The views of a scene show one set of named points, each view turned or mirrored, shifted and resized as a whole, with a little noise and some points left out.

Scene 1
View 1
Z142: [-0.436 -0.110 0.337 -0.676 0.300 -1.217 -0.752 -0.089 -0.408 -0.234 0.540 -1.620 0.575 0.218 1.030 0.191 1.004 0.009 0.143 -0.767 0.677 1.089 0.155 -1.174 0.328 1.361]
Z491: [-0.658 0.697 0.123 0.740 -1.169 1.301 0.152 0.988 0.183 -0.538 -0.272 -1.478 -0.145 1.253 0.480 0.989 2.499 -0.483 0.013 -1.287 -1.162 1.673 1.239 -1.431 -1.586 2.802]
Z237: [-1.559 0.217 1.168 -0.376 -0.608 -0.459 -0.121 -1.079 -0.743 0.416 0.692 -1.947 1.266 1.222 0.615 1.183 0.777 1.265 1.169 -1.162 -0.966 1.738 0.022 -1.316 -0.425 1.855]
Z74: [-0.302 0.118 0.182 -0.295 0.082 -0.370 -0.417 0.377 -0.281 -0.345 0.124 -1.488 0.367 0.571 1.081 0.241 1.493 -0.100 0.132 -0.887 0.252 1.198 0.255 -1.051 -0.029 1.772]
Z891: [-2.576 0.447 1.330 0.157 -2.253 -1.590 -1.216 -2.196 0.368 0.399 1.995 -2.773 0.688 0.017 -1.248 2.108 1.321 0.571 0.141 -1.158 -1.620 2.412 2.409 -2.338 -1.938 1.687]
Z114: [-1.149 -0.159 0.756 -0.828 -0.152 -2.154 -1.189 -1.224 -0.218 0.145 1.316 -2.162 0.811 -0.242 0.348 0.638 0.710 0.390 0.146 -0.706 0.425 1.405 0.640 -1.476 0.134 0.971]
Z400: [-0.346 0.275 0.413 -0.101 0.089 0.657 0.323 0.591 -0.654 -0.157 -0.305 -1.276 0.631 1.445 1.413 0.443 1.454 0.381 0.748 -1.075 -0.326 1.236 -0.363 -0.873 -0.126 2.234]
Z227: [-0.007 -0.401 0.032 -0.933 0.757 -2.042 -1.222 0.002 -0.229 -0.419 0.711 -1.637 0.365 -0.512 1.124 -0.252 0.990 -0.394 -0.326 -0.430 1.523 0.868 0.267 -1.129 0.857 0.889]
Z250: [-1.331 0.148 1.223 -0.619 -0.101 -0.192 0.244 -0.951 -1.106 0.507 0.361 -1.666 1.533 1.602 1.141 0.950 0.565 1.650 1.572 -1.118 -0.803 1.573 -0.745 -0.969 0.098 1.826]
Z350: [1.318 0.060 -1.467 0.377 0.212 -0.233 -1.247 2.795 1.143 -1.846 -0.306 -1.054 -1.644 -0.912 0.846 -0.792 3.131 -3.079 -2.194 -0.490 1.722 0.679 2.068 -1.359 -0.521 1.898]
Z529: [-0.520 0.146 0.416 -0.283 -0.082 -0.134 -0.180 0.189 -0.451 -0.185 0.175 -1.523 0.574 0.873 1.018 0.510 1.364 0.220 0.438 -0.957 -0.121 1.304 0.121 -1.093 -0.173 1.914]
Z136: [1.967 -0.454 -1.629 -0.413 1.449 -1.385 -1.580 2.790 0.709 -1.840 -0.320 -0.839 -1.423 -1.375 1.624 -1.583 2.421 -2.981 -2.156 -0.139 3.082 0.092 1.031 -0.925 0.902 1.100]
Z583: [2.062 -0.056 -1.402 -0.051 1.611 1.039 0.038 3.642 -0.081 -1.612 -1.606 -0.266 -0.895 0.517 2.659 -1.442 2.553 -2.046 -0.912 -0.545 1.969 0.136 -0.425 -0.302 0.811 2.196]
Z419: [-1.562 0.398 1.237 -0.176 -0.792 0.312 0.343 -0.889 -0.925 0.459 0.384 -1.795 1.334 1.783 0.752 1.361 0.964 1.455 1.417 -1.264 -1.415 1.821 -0.202 -1.214 -0.645 2.201]
Z2: [-2.715 0.741 1.822 0.205 -1.964 0.374 0.316 -1.959 -0.666 0.893 0.958 -2.292 1.604 1.993 -0.216 2.361 0.986 1.965 1.710 -1.594 -2.752 2.498 0.658 -1.715 -1.732 2.476]
View 2
Z250: [-0.867 -1.003 -0.282 0.259 1.509 0.866 -0.832 -1.963 0.341 0.684 -0.252 1.234 -0.598 0.891 -0.441 0.677 -0.880 0.071 -0.735 -1.998 -1.715 -0.139 1.820 -0.076 -0.775 -1.124]
Z237: [-0.745 -1.066 -0.478 0.831 1.352 0.603 -0.978 -1.670 0.796 0.976 -0.702 1.258 -0.194 0.666 -0.657 0.484 -1.390 0.435 -0.885 -1.566 -1.247 0.145 1.780 -0.140 -0.341 -1.476]
Z74: [-0.445 -0.938 0.074 0.089 -0.434 0.836 -0.761 0.041 0.859 -0.226 0.168 0.706 0.641 0.737 0.256 0.386 -0.982 0.723 -0.852 -0.787 -0.825 -0.553 1.233 -0.498 0.379 -1.087]
Z136: [0.308 -0.584 1.514 -0.505 -3.993 1.398 0.064 4.120 1.705 -2.153 1.663 -0.170 2.158 1.358 1.793 0.065 0.453 1.500 -0.579 0.935 0.498 -1.850 0.704 -1.530 1.769 -0.810]
Z227: [-0.285 -0.753 0.859 0.903 -0.951 1.230 0.259 1.471 1.603 -0.097 0.246 0.879 0.351 1.692 0.303 0.216 0.580 0.847 -0.535 -0.561 -0.301 -0.875 2.030 -1.189 0.250 -1.417]
Z350: [0.217 -0.848 0.624 -0.411 -3.650 0.640 -0.985 3.198 1.728 -1.800 0.978 -0.249 2.862 0.215 1.403 -0.046 -1.581 1.835 -1.133 1.328 0.644 -1.068 0.018 -0.974 2.489 -1.025]
Z529: [-0.531 -0.996 -0.020 0.112 0.005 0.809 -0.934 -0.476 0.725 -0.054 0.054 0.810 0.443 0.712 0.145 0.431 -1.179 0.640 -0.865 -0.995 -1.029 -0.406 1.286 -0.330 0.200 -1.126]
Z419: [-0.827 -1.136 -0.699 0.334 1.571 0.464 -1.339 -2.313 0.408 0.823 -0.605 1.174 -0.198 0.341 -0.570 0.625 -1.885 0.322 -1.005 -1.734 -1.557 0.217 1.472 0.166 -0.390 -1.244]
Z142: [-0.419 -0.848 0.385 0.577 -0.374 1.039 -0.296 0.396 1.222 0.065 0.086 0.902 0.286 1.270 0.122 0.347 -0.262 0.676 -0.698 -0.873 -0.671 -0.588 1.770 -0.765 0.116 -1.313]
Z583: [-0.121 -0.679 1.038 -2.296 -3.073 1.453 -0.854 1.998 0.132 -2.850 2.451 -0.417 1.689 0.759 2.201 0.682 -0.282 0.679 -0.587 -0.199 -0.960 -1.949 -0.008 -0.615 1.087 0.263]
Z2: [-0.896 -1.363 -1.417 1.243 2.649 -0.090 -1.904 -3.407 0.670 1.960 -1.820 1.584 -0.205 -0.237 -1.542 0.408 -3.204 0.540 -1.404 -1.701 -1.367 1.125 1.560 0.448 -0.265 -1.901]
Z491: [-0.456 -1.201 -0.802 -0.408 -0.383 0.112 -2.164 -0.829 0.583 -0.323 -0.137 0.429 1.554 -0.600 0.121 0.381 -3.265 1.032 -1.432 -0.286 -0.778 0.141 0.150 0.178 1.229 -1.097]
Z400: [-0.629 -0.998 -0.126 -0.673 0.062 0.804 -1.253 -0.986 0.179 -0.457 0.477 0.637 0.404 0.427 0.388 0.676 -1.414 0.368 -0.818 -1.270 -1.450 -0.500 0.950 -0.057 0.100 -0.677]
Z891: [-0.419 -1.315 -1.028 2.970 1.345 -0.283 -1.225 -0.990 2.322 2.369 -2.473 1.612 0.692 0.161 -1.789 -0.289 -2.772 1.517 -1.473 -0.236 0.280 1.263 1.970 -0.437 0.796 -2.840]
View 3
Z891: [-0.037 -0.346 0.993 0.249 -0.014 1.081 0.473 0.261 -1.284 0.053 -0.047 -1.323 2.671 -0.100 0.664 2.197 -0.469 0.803 -0.618 0.532 -0.090 1.032 -0.728 1.601 -0.154 1.053]
Z583: [0.977 0.312 -1.038 0.739 -0.298 0.624 -0.297 -1.629 3.088 0.250 -2.912 -0.548 -1.395 0.629 2.187 -1.359 1.094 0.731 0.662 -1.007 0.961 -0.532 1.737 -3.298 1.813 0.098]
Z529: [0.318 -0.570 0.204 0.674 -0.168 0.499 -0.252 -0.503 0.847 0.069 -1.217 -1.020 0.482 0.308 1.008 0.546 -0.225 1.198 0.356 -0.233 0.377 -0.541 0.657 -1.059 0.543 0.674]
Z419: [-0.034 -1.382 1.358 0.643 -0.136 0.341 -0.534 0.124 0.351 -0.742 -0.368 -1.120 0.797 -0.006 -0.025 1.904 -0.780 1.671 0.466 -0.443 0.510 -1.113 0.643 -0.211 -0.113 0.688]
Z237: [-0.021 -1.241 0.993 0.675 -0.107 0.343 -0.481 0.076 0.007 -0.229 -0.411 -1.224 1.070 0.154 0.226 1.536 -0.926 1.585 0.414 -0.088 0.240 -0.981 0.385 -0.236 -0.069 0.917]
Z250: [-0.066 -1.550 1.039 0.885 -0.100 0.060 -0.736 0.004 0.277 -0.248 -0.458 -1.239 0.621 0.254 0.059 1.376 -1.245 1.895 0.749 -0.207 0.257 -1.683 0.674 -0.765 -0.118 0.913]
Z400: [0.307 -0.886 0.643 0.700 -0.164 0.413 -0.488 -0.472 1.332 -0.514 -1.215 -0.910 -0.003 0.168 0.633 0.863 -0.172 1.410 0.571 -0.681 0.728 -0.977 1.070 -1.291 0.547 0.463]
Z142: [0.259 -0.451 -0.224 0.847 -0.086 0.432 -0.297 -0.559 0.468 0.737 -1.270 -1.152 0.684 0.577 1.245 0.086 -0.528 1.166 0.423 0.125 -0.029 -0.691 0.418 -1.282 0.536 0.973]
Z227: [0.356 -0.157 -0.860 1.012 -0.052 0.418 -0.212 -0.819 0.326 1.441 -1.593 -1.260 0.758 0.837 1.700 -0.686 -0.630 0.982 0.419 0.511 -0.399 -0.591 0.275 -1.698 0.718 1.169]
Z136: [1.062 1.283 -2.129 0.790 -0.198 1.000 0.284 -1.863 1.997 1.654 -3.110 -0.778 -0.309 0.968 3.196 -2.247 1.107 0.014 0.089 -0.004 0.135 0.649 0.790 -2.901 2.027 0.598]
Z114: [0.130 -0.393 -0.253 0.858 -0.004 0.514 -0.080 -0.379 -0.413 1.106 -0.963 -1.338 1.468 0.561 1.295 0.266 -0.850 1.092 0.169 0.627 -0.421 -0.329 -0.121 -0.609 0.289 1.269]
Z491: [0.525 -0.233 0.916 0.098 -0.249 1.049 0.119 -0.492 1.376 -1.213 -1.230 -0.699 0.404 -0.212 0.860 1.533 0.834 0.831 -0.121 -0.972 1.187 0.556 0.827 -0.200 0.793 0.044]
Z350: [1.101 1.393 -1.351 0.290 -0.238 1.421 0.650 -1.594 2.043 0.582 -2.796 -0.587 -0.007 0.457 2.888 -1.103 1.834 -0.187 -0.402 -0.420 0.711 1.612 0.702 -1.738 1.987 0.187]
Z2: [-0.243 -1.570 2.155 0.324 -0.120 0.550 -0.304 0.578 -0.449 -1.274 0.312 -1.184 1.643 -0.360 -0.541 3.109 -0.906 1.706 0.085 -0.346 0.565 -0.509 0.189 1.193 -0.538 0.692]
View 4
Z891: [-1.062 1.140 1.262 2.340 0.108 0.350 -0.295 -0.657 -0.734 -0.588 -0.972 3.191 -2.508 -1.030 0.854 3.033 -0.882 0.294 1.949 4.285 2.500 -0.146 -1.394 -0.937 -1.027 -0.140]
Z583: [0.733 0.078 -0.528 -1.273 0.867 -3.081 -0.915 0.399 -3.419 0.268 1.406 -3.558 3.360 -1.010 0.072 -0.544 0.896 -0.549 -0.110 -1.943 -1.987 0.240 0.013 1.330 -1.853 -1.770]
Z2: [-2.719 1.010 2.241 2.434 -0.444 -2.080 0.184 -2.206 0.139 -0.174 -0.465 2.429 -1.958 -1.988 0.908 0.983 -1.800 0.067 0.701 4.430 1.802 -1.938 -2.176 -1.756 -1.439 1.630]
Z400: [-1.024 0.506 1.077 0.577 0.388 -3.059 0.073 -1.106 -1.717 -0.041 0.539 -0.979 0.787 -1.576 0.541 -0.116 -0.857 -0.331 0.027 1.383 0.008 -1.004 -1.191 -0.291 -1.588 0.278]
Z250: [-1.229 0.752 1.825 1.260 0.822 -3.202 1.485 -1.616 -1.465 -0.565 0.277 -0.558 -0.425 -1.493 1.002 0.174 -2.280 -0.376 -0.007 2.994 1.418 -1.027 -1.447 -0.871 -1.155 1.301]
Z142: [0.235 0.661 0.751 0.621 1.305 -1.901 0.869 -0.252 -2.587 -0.679 0.283 -1.104 0.251 -0.776 0.835 1.117 -1.120 -0.338 0.601 1.708 1.081 0.351 -0.613 0.154 -1.026 -0.383]
Z350: [1.219 0.313 -1.241 -0.736 0.393 -0.301 -2.397 1.410 -3.119 0.227 0.432 -1.016 2.081 -0.520 -0.069 1.604 2.208 -0.130 1.448 -1.316 -1.369 1.171 0.327 1.577 -1.763 -3.195]
Z529: [-0.616 0.602 0.891 0.711 0.662 -2.319 0.287 -0.754 -1.929 -0.315 0.307 -0.643 0.278 -1.243 0.688 0.634 -0.937 -0.303 0.422 1.718 0.597 -0.435 -0.961 -0.172 -1.349 -0.077]
Z237: [-1.224 0.790 1.638 1.445 0.644 -2.324 0.977 -1.361 -1.333 -0.505 0.032 0.316 -0.824 -1.396 0.963 0.844 -1.804 -0.182 0.414 3.121 1.542 -0.859 -1.419 -0.849 -1.158 0.863]
Z74: [-0.266 0.587 0.703 0.482 0.784 -2.088 0.169 -0.460 -2.164 -0.358 0.364 -0.803 0.533 -1.086 0.586 0.752 -0.682 -0.271 0.569 1.413 0.460 -0.139 -0.793 0.062 -1.364 -0.426]
Z419: [-1.773 0.752 1.721 1.384 0.203 -2.846 0.521 -1.678 -0.950 -0.227 0.116 0.321 -0.502 -1.701 0.761 0.296 -1.578 -0.171 0.240 2.882 0.952 -1.356 -1.649 -0.969 -1.468 1.056]
Z227: [1.155 0.662 0.388 0.256 1.919 -1.459 1.296 0.332 -3.341 -0.937 0.310 -1.711 0.511 -0.275 0.909 1.538 -1.125 -0.399 0.739 1.408 1.336 1.127 -0.121 0.611 -0.851 -0.986]
Z114: [0.409 0.857 0.960 1.158 1.575 -1.022 1.345 -0.201 -2.527 -1.064 -0.131 -0.167 -0.769 -0.496 1.025 1.971 -1.573 -0.210 1.043 2.828 2.167 0.696 -0.707 -0.083 -0.735 -0.300]
View 5
Z227: [-1.365 0.188 0.406 -0.365 -0.059 -0.158 0.472 0.248 1.959 0.581 -0.071 0.494 -0.645 0.668 1.049 0.560 1.150 0.951 0.955 -0.996 -0.369 -0.248 -1.602 0.187 -2.064 -0.038]
Z250: [0.291 0.756 0.495 0.068 0.234 3.377 1.212 -0.677 -0.249 0.132 0.186 0.283 -1.042 0.110 0.276 0.878 -0.235 -0.405 -0.837 0.232 0.167 0.591 0.087 1.813 -0.129 -1.956]
Z419: [0.603 0.540 0.255 -0.071 0.468 3.376 1.241 -0.701 -0.711 -0.614 0.542 0.226 -0.872 0.270 -0.356 0.147 -0.484 -0.405 -0.676 0.069 -0.495 1.252 0.349 2.113 0.607 -2.495]
Z350: [-1.032 -0.593 -1.375 0.524 0.849 -3.597 -0.925 1.882 1.803 0.084 0.385 1.147 0.420 1.162 0.835 -1.655 2.030 2.107 4.090 -3.151 -1.581 3.252 -2.990 -0.623 -0.729 -0.702]
Z891: [-0.523 -0.609 1.341 -2.329 0.157 1.699 1.674 -0.996 0.379 -3.593 1.415 -0.414 -0.798 1.551 -1.928 -2.185 -0.955 0.942 -0.357 -0.487 -3.549 -0.425 0.455 2.359 -0.193 -2.314]
Z2: [1.014 0.236 0.760 -0.993 0.467 4.331 1.793 -1.275 -1.346 -2.359 1.088 -0.214 -0.963 0.565 -1.552 -0.965 -1.405 -0.449 -1.406 0.361 -1.793 0.968 1.221 3.121 1.275 -3.393]
Z74: [-0.242 0.244 -0.173 0.224 0.428 0.801 0.391 0.252 0.569 0.199 0.160 0.592 -0.510 0.510 0.512 0.063 0.669 0.494 0.946 -1.032 -0.437 1.435 -1.073 0.820 -0.448 -1.340]
Z237: [0.073 0.449 0.551 -0.457 0.231 2.899 1.300 -0.677 -0.119 -0.690 0.517 0.110 -0.924 0.420 -0.238 0.139 -0.368 -0.122 -0.665 0.011 -0.711 0.481 0.168 1.864 -0.068 -2.038]
Z583: [-0.243 0.466 -1.925 2.192 0.861 -1.777 -1.066 1.924 1.040 2.717 -0.522 1.538 0.127 0.077 2.258 0.671 2.321 0.916 3.371 -2.400 1.239 3.946 -3.016 -0.774 -0.433 -0.603]
Z114: [-1.173 0.117 1.011 -1.148 -0.116 1.089 1.104 -0.425 1.464 -0.735 0.370 0.072 -0.879 0.901 0.074 0.010 0.291 0.743 -0.060 -0.407 -1.207 -0.874 -0.659 1.042 -1.664 -0.680]
Z136: [-1.779 -0.210 -1.125 0.790 0.425 -3.853 -0.952 1.922 2.830 1.625 -0.205 1.265 0.175 0.897 1.948 -0.129 2.591 2.056 3.869 -2.873 -0.335 2.049 -3.538 -1.428 -2.136 0.640]
Z491: [0.654 -0.090 -0.891 0.374 0.999 0.819 0.277 0.401 -0.683 -1.037 0.782 0.640 -0.116 0.613 -0.492 -1.498 0.112 0.521 1.558 -1.500 -1.480 3.456 -0.692 1.577 1.368 -2.780]
Z142: [-0.623 0.318 0.113 -0.093 0.221 0.876 0.583 0.054 0.946 0.247 0.168 0.473 -0.686 0.491 0.627 0.303 0.648 0.552 0.650 -0.791 -0.365 0.649 -1.047 0.773 -1.023 -0.968]
Z400: [0.530 0.548 -0.550 0.755 0.678 1.812 0.448 0.137 -0.339 0.424 0.216 0.661 -0.484 0.105 0.463 0.218 0.377 -0.055 0.613 -0.758 0.076 2.467 -0.713 1.251 0.516 -2.058]
View 6
Z400: [-0.315 0.768 -1.717 1.473 -0.368 1.020 0.634 0.408 -0.387 0.431 -0.532 0.308 -1.741 -0.042 -0.153 2.562 -2.787 0.818 0.588 0.415 1.139 0.122 1.401 -0.529 0.477 -0.367]
Z419: [0.160 1.633 -3.414 0.894 -0.588 0.702 1.013 -0.361 1.304 -0.934 -0.815 1.069 -0.911 -0.761 -0.871 1.587 -1.838 2.352 1.168 1.436 3.441 0.768 1.582 -0.037 0.696 0.762]
Z142: [-0.736 1.810 -1.724 1.166 -1.131 0.654 0.742 -1.347 0.366 1.730 -0.318 1.194 -2.788 -1.867 -0.936 1.858 -2.480 -0.641 -0.781 -0.669 0.682 0.928 1.090 0.406 -1.068 -0.674]
Z491: [-1.770 -0.372 -0.468 0.304 -0.752 0.034 1.044 -0.650 -0.258 0.322 1.105 -0.216 -2.835 1.709 0.225 2.112 -2.180 2.970 -0.702 1.030 1.466 0.657 1.914 -1.896 1.229 1.545]
Z529: [-0.606 1.164 -1.742 1.079 -0.790 0.677 0.783 -0.651 0.143 0.908 -0.206 0.835 -2.294 -0.731 -0.575 2.051 -2.468 0.559 -0.150 0.096 1.204 0.626 1.375 -0.198 -0.112 -0.144]
Z74: [-0.887 1.154 -1.273 1.184 -0.836 0.646 0.735 -0.829 -0.110 1.421 -0.012 0.746 -2.716 -0.823 -0.548 2.144 -2.583 0.220 -0.563 -0.292 0.653 0.723 1.354 -0.249 -0.410 -0.291]
Z250: [0.611 2.156 -3.732 1.382 -0.626 1.004 0.783 -0.103 1.203 -0.496 -1.405 1.296 -0.691 -1.701 -1.056 1.729 -2.226 1.086 1.430 0.849 2.929 0.599 1.203 0.575 0.149 -0.093]
Z891: [-1.671 2.186 -2.855 -1.211 -2.042 -0.910 1.930 -4.157 3.425 0.001 1.379 2.038 -3.294 -1.589 -1.770 -0.346 -0.180 3.689 -1.823 1.140 4.495 3.028 1.733 -0.081 -0.517 3.150]
Z136: [-2.814 0.044 2.714 1.477 -1.248 0.569 0.213 -1.669 -2.614 5.371 1.491 -0.013 -5.915 -0.550 0.149 3.185 -3.797 -3.687 -3.604 -3.108 -4.321 0.502 0.820 -0.836 -2.175 -2.224]
Z114: [-0.747 2.733 -2.516 0.565 -1.635 0.290 1.002 -2.697 1.694 1.644 -0.105 1.985 -2.968 -3.027 -1.628 0.958 -1.778 -0.181 -1.228 -0.636 1.795 1.788 1.017 0.970 -1.577 0.024]
Z237: [-0.020 2.055 -3.411 0.822 -0.893 0.556 1.044 -0.989 1.518 -0.249 -0.646 1.353 -1.390 -1.536 -1.108 1.310 -1.752 1.786 0.549 0.886 3.156 1.123 1.438 0.305 0.037 0.653]
Z227: [-0.953 2.115 -1.191 1.265 -1.375 0.686 0.575 -1.906 0.213 2.812 -0.147 1.471 -3.561 -2.663 -1.144 1.889 -2.664 -1.990 -1.540 -1.564 -0.285 1.143 0.860 0.787 -2.018 -1.277]
Z583: [-1.588 -0.877 1.878 2.420 -0.165 1.309 -0.112 1.124 -3.623 3.438 0.210 -0.915 -3.699 1.141 0.978 4.247 -4.483 -2.497 -1.003 -1.722 -3.635 -0.948 1.176 -1.509 -0.301 -2.611]
Z2: [-0.030 1.865 -4.347 -0.120 -0.952 0.079 1.546 -1.275 2.795 -2.095 -0.364 1.375 -0.715 -0.591 -1.231 0.603 -0.862 4.672 1.101 2.538 5.611 1.627 1.945 -0.266 1.195 2.673]

In a view up to two points have been moved. Name them for each view, in the order of its rows, or write -.
view 1: Z583
view 2: -
view 3: Z529, Z114
view 4: Z419
view 5: Z142, Z400
view 6: -
